Points on a hilly landscape, in no order, each with its height.
A climber steps from a point to whichever of its 2 nearest points has the largest rise for the distance, and stops where none of them is higher. Distance is the straight distance between rows; heights are no part of it.
buf: [129  89 116 186 170 151 113  61 127 102 139 116 184 171 119 136 113 126
 129 131 133 115  90]  height 291
rufe: [ 92 165 114 150 149 139 108 128  86 135  82  55  98 116 114 104 141 145
 151 104 154 108  73]  height 458
Dipo: [116 108 109 123 140 117 144 133 120 167  83 156 145 160 128  98 103 104
  97 115  92 138 128]  height 581
kug: [144 159 150 121 121  93 145  99 144 188 108 174 140 134 151 177 112 103
 127 132  73 146 176]  height 414
gada: [ 99 148 119 115 168  90 115 146 112 133  88 117  85  99 154  84  90 137
  85 136 114 103 122]  height 549
ros: [139 141 130 106 138 105 134 124 131 156 113  93 104 139 151 138 114 139
 129 110 134 155 125]  height 279
gepi: [ 97 136 141 131 126 117 154 155 104 105 101 111 105  99 106  71 147 147
  89 142 104  91 121]  height 568
gizet: [ 98 107 109 153 132 162 127 104  94 110 103 105 142 149  60 116 153 136
 111 141 131  93  74]  height 363
tovak: [135  77 147 181 138 144 137 102 154  81 180 153 187 164 129 120 139 143
 129 140  96 134 149]  height 401
Rifa: [103 170  97 155 143 148 149 164  99 120 143  56 146 151 140  76 100 138
 187 105 139 126  74]  height 592
kam: [ 98 139 132  81 142  84 137 149 103 142 103 193  77 111 158 149  80 107
  66 160 136  97 162]  height 112
bos: [147 141 206  94  82  63 135 148 141 127 157 191 124 129 164 190 145 106
  71 152 180  86 169]  height 302
salaf: [102 110 131  77 103  95 135 155  97 111  88 171  81  74 118 100 138  95
  71 149 158  92 137]  height 172
salum: [156  92 153 145  98 113 114  70 157 158 144 166 156 114 137 140 151  90
 144 129  83 127 177]  height 111
Matuz: [123  86 122 146 142 147 148 121 148  99 155 128 170 163 116  93 126 140
 130 138 102 140 129]  height 462
vozag: [ 91 150 130 100 133  89 135 155  90 115 100 172  63  84 137 110 111 135
  63 177 134  72 154]  height 141
befi: [ 73 180 115 117 128 110 128 153 120 125  58 144  48  82  99 112 141 135
 112 145  95  76 151]  height 548
Gon: [132 120  86 122 144 132 122 145 125 175  94 138 144 144 145  72  97  84
 136 103 115 160 106]  height 687
rir: [111  75 116 161 143 156 114  90 118  89 140 114 167 161  80 124 135 140
 110 143 144 104  79]  height 327
Davan: [152  89 152 147 139 146 116  80 154 116 169 109 146 177 111 182 153 155
 129 133 141 135 129]  height 258
gik: [ 90 159 112 134 120 142 167 160 118  99 128  79 113  99 107  57 142 136
 139 135  98 111  96]  height 677
Das: [101 143  89 125  94 178 109 156 107 139  93 105 115 111  85  87 168 116
 167 107 144 135  86]  height 706
ver: [116 179 125  64 145 102 162 163 127 141 132 128  69  84 150 169  99 158
 103 165 124 141 147]  height 58
fetip: [128 134 101 121  93 182  96 176 114 136 158  99 134 107 137  86 159 154
 201  94 198 141  85]  height 416
Dil: [ 99 151 122 107 104 128 178 169 106 102 115 145  94  75 112  78 151 137
  84 171  97  92 136]  height 500
Ginar: [115  68 150  98 107 133 104 102 124 134 119 142 126 174  75 186 148 112
 100 115 163 132 135]  height 635
zeniv: [120 177 182 105 124  67 138 171 114 125 136 165  97 107 154 189 114 173
  56 169 145  89 162]  height 427
liv: [154 145 172 143 141  82 150 128 117 125 120 175 144  97 190 126 101 129
  62 167 111  97 159]  height 389
Getob: [148 101  88 198 142 168 100 102 143 105 174 134 175 154 144 107 108 104
 211 111 133 161 114]  height 493
Vebik: [147 144  98 105 106 150 108 179 133 147 161 115 133 108 170  65 126 128
 171  93 187 159 100]  height 373
Vab: [127 119  94 130  91 190  73 151 119 116 148 104 118 101  96 115 181 146
 204  98 198 157  92]  height 450
leli: [100 148 158 135 129  95 147 166  90 123  97 139 115 126 110 117 139 169
  66 151 116  77 141]  height 563
menat: [112 152  96 119  87 194 110 139 131 104  74 113 109 102  85 111 201 105
 180 114 129 135 113]  height 630
basud: [135 119 143 172 168 106 124  85 131 133 102 104 165 128 175 101  96 105
 131 111  92 123 117]  height 217
mup: [171  63 170 180 117 145  78  61 166 119 174 161 140 149 115 175 167 111
 128 115 123 122 177]  height 298
Sasok: [108 107  78 158 104 204  76 138 111  95 157 124 135 110  62 104 163 137
 187 113 180 146  68]  height 417
mab: [ 97 169 114 175 132 171 137 117 111 110  58  86 106 118  71 115 175 132
 147 128 109  81  91]  height 361
negu: [101 129 124 142 150 134 176 148 123  88 152  92 157 143 125  67 108 131
 121 135  91 120 109]  height 555
zuvek: [142  53 137 102 109 138  86 106 135 137 120 149 139 154  95 152 128  77
 107 103 154 142 137]  height 723
riri: [ 84 139 117 161 146 135 118 118  95 130  78  81 109 132  85 108 145 142
 118 122 121  90  84]  height 407
babav: [160 124 148 180 135 114 115  57 148 147 145  97 169 119 149 143 125 116
 189 122  89 137 137]  height 171
boda: [125 123 125 145 148 144 110  97 114 104 136  49 133 144 110 135 144 161
 146 128 161 119  76]  height 339
Vop: [161 133 149 143 127 110 145  93 170 115 179 142 169  67 186 103 125 106
 154 158  72 134 159]  height 128
ber: [150 148 167 155 129 103 156 107 139 161 125 150 188 130 152 160 120 136
 130 136  50 134 163]  height 352
vis: [128 125 128 134 139 145 140 107 118 124 127  80 139 173  94 169 150 174
 141 138 134 142 105]  height 299
bil: [136 101 135 168 164 134 109  82 129 141 104 100 166 161 147 124 118 111
 137 110 126 128 105]  height 253
Zuso: [174 110 107 107 100 147 114 122 177 137 189 139 103 154 129 165 148 113
 182 106 134 180 184]  height 282
ralu: [144 161 181 158 149 103 169 153 135 122 140 141 189 131 152 151 108 170
  86 137  67 122 147]  height 296
Simev: [157 134 160  77 112 104 154 111 167 144 153 161 114 120 175 174 130  94
  98 146 122 133 176]  height 301
Mun: [140  97 173  93  76  98 141 153 129 121 144 213 153 153 124 145 152 112
  67 147 157 115 177]  height 278
Gekof: [118 176 158 151 178 103 177 165 119 113 138 100 154 126 128 135  90 181
  93 131  77 110 124]  height 248
Lutu: [136 143 116 127 154 101 153 117 130 177  84 164 140 145 156 123  89 105
 120 128  69 152 150]  height 496
nul: [135 117 105 118 131 148 110 160 155 127 158 117 149  98 176  47 115 104
 147 102 153 161 100]  height 324
ruzi: [125  85 116 100  99 163  97 104 140 116 151 118 106 157  65 181 168 133
 150 115 170 156 124]  height 551
Pom: [177 121 195 142 119  82 130  94 136 128 139 147 147  96 187 138 139 118
  71 151 131  89 177]  height 465
dapot: [ 84 162 123 131 111 136 131 143 119 121  36 139  76 103  84 119 173 116
 124 124  90  86 142]  height 484
mir: [ 94 192 122  91 156 108 148 180 109 134 118 136  68  82 129 164  85 178
  92 180  95 107 154]  height 34
Gegoz: [122 114  98 152 147 161  84  99 119 126 135  74 145 143 109 121 133 135
 158 111 189 132  52]  height 380
Segif: [117 100 109 109  79 179  86 126 132 103 129 109 101 105  68 154 187 132
 173 113 167 159 112]  height 497
pip: [ 73 161 114 117 146 110  99 145 105 145  71 108  62 103 123  93 118 139
 116 123 115  96 118]  height 653
naneb: [109 129 137  64 124 103 144 137 132 150 110 129  93 144 124 164 135 131
 110 126 140 143 141]  height 329
tulu: [115 137 127  86 114 131 193 168 125  97 151 146 117  93 137  90 135 140
  81 178 105 122 134]  height 441
lepu: [150 115  80 167 129 172  88 126 124 135 157 117 176 161 151 102 109 119
 198  89 182 148  89]  height 448
boko: [125 192 156 106 162  87 142 156 136 164 114 165 113 125 153 211  73 161
  88 144  96 136 170]  height 543
Reme: [120  78 139  49  93 100 133 144 126 117 113 186 103  99 121 127 126  68
  81 128 164 123 139]  height 207
Zuvob: [145 125 139  85 103 127 181 156 150 109 167 177 141 120 151 125 137 137
  76 171 110 132 160]  height 378
viz: [166  72 118 127 110 153  77 104 165 148 144 152 137 134 123 125 124  71
 154  87 142 169 145]  height 875
Genud: [116 128  79 105 116 147 123 162 107 160 103 116 123 146 111  86 125 114
 152 104 142 155  95]  height 815
reko: [140  90 146 185 116 122 111  57 143 155 145 140 176 108 135 117 137 100
 178 126  72 136 149]  height 142
ripav: [151  55 150 200 134 153  97  70 155  95 176 171 167 135 119 139 142 119
 137 126 111 135 156]  height 345
dezu: [146 101 115  95 123 132 121 129 164 127 143 135 131 105 165  83 123  94
 118 128 136 157 132]  height 265
fifib: [151 182 144 137 178  91 153 135 122 163 103 122 129 137 145 176  76 163
 128 121  75 146 161]  height 659
fegi: [172 174 105 109 148 110 162 143 150 137 144 101 119  88 205 118  86 125
 158 135 116 161 127]  height 293
pebo: [137 151 113  95 145 127 179 158 147 110 157 106 123  89 178  88 106 134
 116 160 107 148 122]  height 362
rim: [163  85 154 143 127 142  88  63 161 138 147 115 139 161 125 176 153 111
 131 114 147 132 148]  height 254
Vosi: [112 153 124  67 140  97 146 146 132 141 111 154  58  95 171 156  87 111
  89 163 138 125 145]  height 84
pevov: [152 173 108 149 176 100 150 132 109 162  93  95 144 157 150 133  72 143
 154 116  89 144 127]  height 795
Ruv: [119  97  65 165 126 187  94 112 120  84 177 131 133 142  63 134 147 145
 167 130 168 158  84]  height 386
Vofo: [ 96 172 171 132 143  72 119 175  85 122 104 146  92 106 119 150 115 201
  65 164 120  67 159]  height 498
Luse: [135 110 117  89 103 153  70 149 128 162 125 106 111 118 128 120 145 111
 160  82 202 167  97]  height 658
Mivar: [144 119 153 149 148 106 149 102 148 117 134 120 174 110 183 100 110 117
 124 134  90 125 140]  height 177
bafa: [ 85 155 115  80  92 133 143 151 116 131  67 139  79 120  74 143 171 113
 152 117 114 127 133]  height 424
ruli: [ 91 196  92 165 135 149 133 165  81 150 107  65 124 135 120  75 107 143
 187  93 148  99  65]  height 530
riku: [ 91 179 145 153 150 124 181 162  99 115 109  91 116 126  80 118 118 188
 111 140  68  92 115]  height 284
sison: [163  86  93 130 105 171  96 131 159 120 194 143  99 153 103 154 142 119
 183  92 169 197 150]  height 318
Besot: [128 159  87 157 158 128 151 150 101 143 112  82 147 166 136 103  82 140
 160 112 110 135  92]  height 678
gusip: [124  99 167 116 114 103 143 134 118 116 123 141 134 137 122 128 156 151
  73 140 130 109 143]  height 665
bavu: [136 156 178  81 122  84 151 130 149 135 142 164 101 114 178 195 117 123
  70 161 144 109 168]  height 360
Gevo: [131 154 138 120 166  96 148 134 119 122 115 137 107  88 183 107  76 139
  70 160 104 111 142]  height 452
zep: [153 110 169 112  83 109 149 138 160 125 174 202 157 150 147 150 152 124
  86 154 121 127 187]  height 317
pomu: [173 147 112 138 138 126 124 113 139 153 127  80 142 146 171 134 114 127
 173 100 140 163 120]  height 237
Ket: [156  85  85 164 134 175  92 104 149  97 192 129 119 163 100 155 132 142
 174 109 177 178 117]  height 350
lafam: [152 103 203  96 101  80 113 110 146 129 140 161 117 134 146 178 153  97
  77 114 173  92 169]  height 255
nagib: [162 102 190 137 122  94 129 111 140 112 151 138 156 134 160 128 149 143
  77 134 134 109 159]  height 552
Vulo: [ 92 188 123 164 132 148 171 144 110 117  80  90  98 117  70 116 150 161
 148 140  75  86 119]  height 321
Pon: [119  72 158  63  79 105 130 142 129 119 130 202 123 144  95 158 137  85
  92 118 153 116 156]  height 241
tarit: [108 161 125 131 156 125 144 128  95 154  90  80 110 169  89 166 124 177
 129 122 118 128 114]  height 264
rogi: [151 106 143  91 112 115 127 109 164 140 133 151 121 109 170 133 123  85
 106 126 135 147 158]  height 250
zod: [131 113  71 177 142 175 126 122 125  97 171 124 174 191  97 115 105 124
 185 126 133 156  93]  height 546
ner: [141 129  78 167 152 149 135 115 111 134 128 103 175 193 122 115 102 120
 180 118 122 149  94]  height 598
pati: [149  87 105  82 100 155  82 146 147 151 146 135 117 125 128 113 131  86
 154  80 175 183 126]  height 737
ninep: [ 96 127 123  49  90 116 133 142 131 134 102 136  80 119  95 166 154 114
 148 114 150 147 131]  height 376
Dimez: [176 139 123 182 143 130 117  79 146 130 159  83 169 140 156 163 118 133
 213 111 120 144 127]  height 200
mem: [151 115  73 170 138 171  63  97 119 133 158 119 171 157 116 131 111 126
 176  99 209 140  57]  height 415

Where does a climber stop that starts at each point below?
kam: gepi
Vop: pevov
tarit: pevov
Gekof: Genud
babav: pip
mup: gik
vis: pevov

Call two points neighbours if one is among the 2 nearest of the other. Go from one point of each pair to the other, from neighbour to neighbour, staying as high as possible. Name the lowest point that can't be avoided.
pip / Genud: rogi
gik / pip: liv
Genud / viz: Segif
gik / gusip: leli
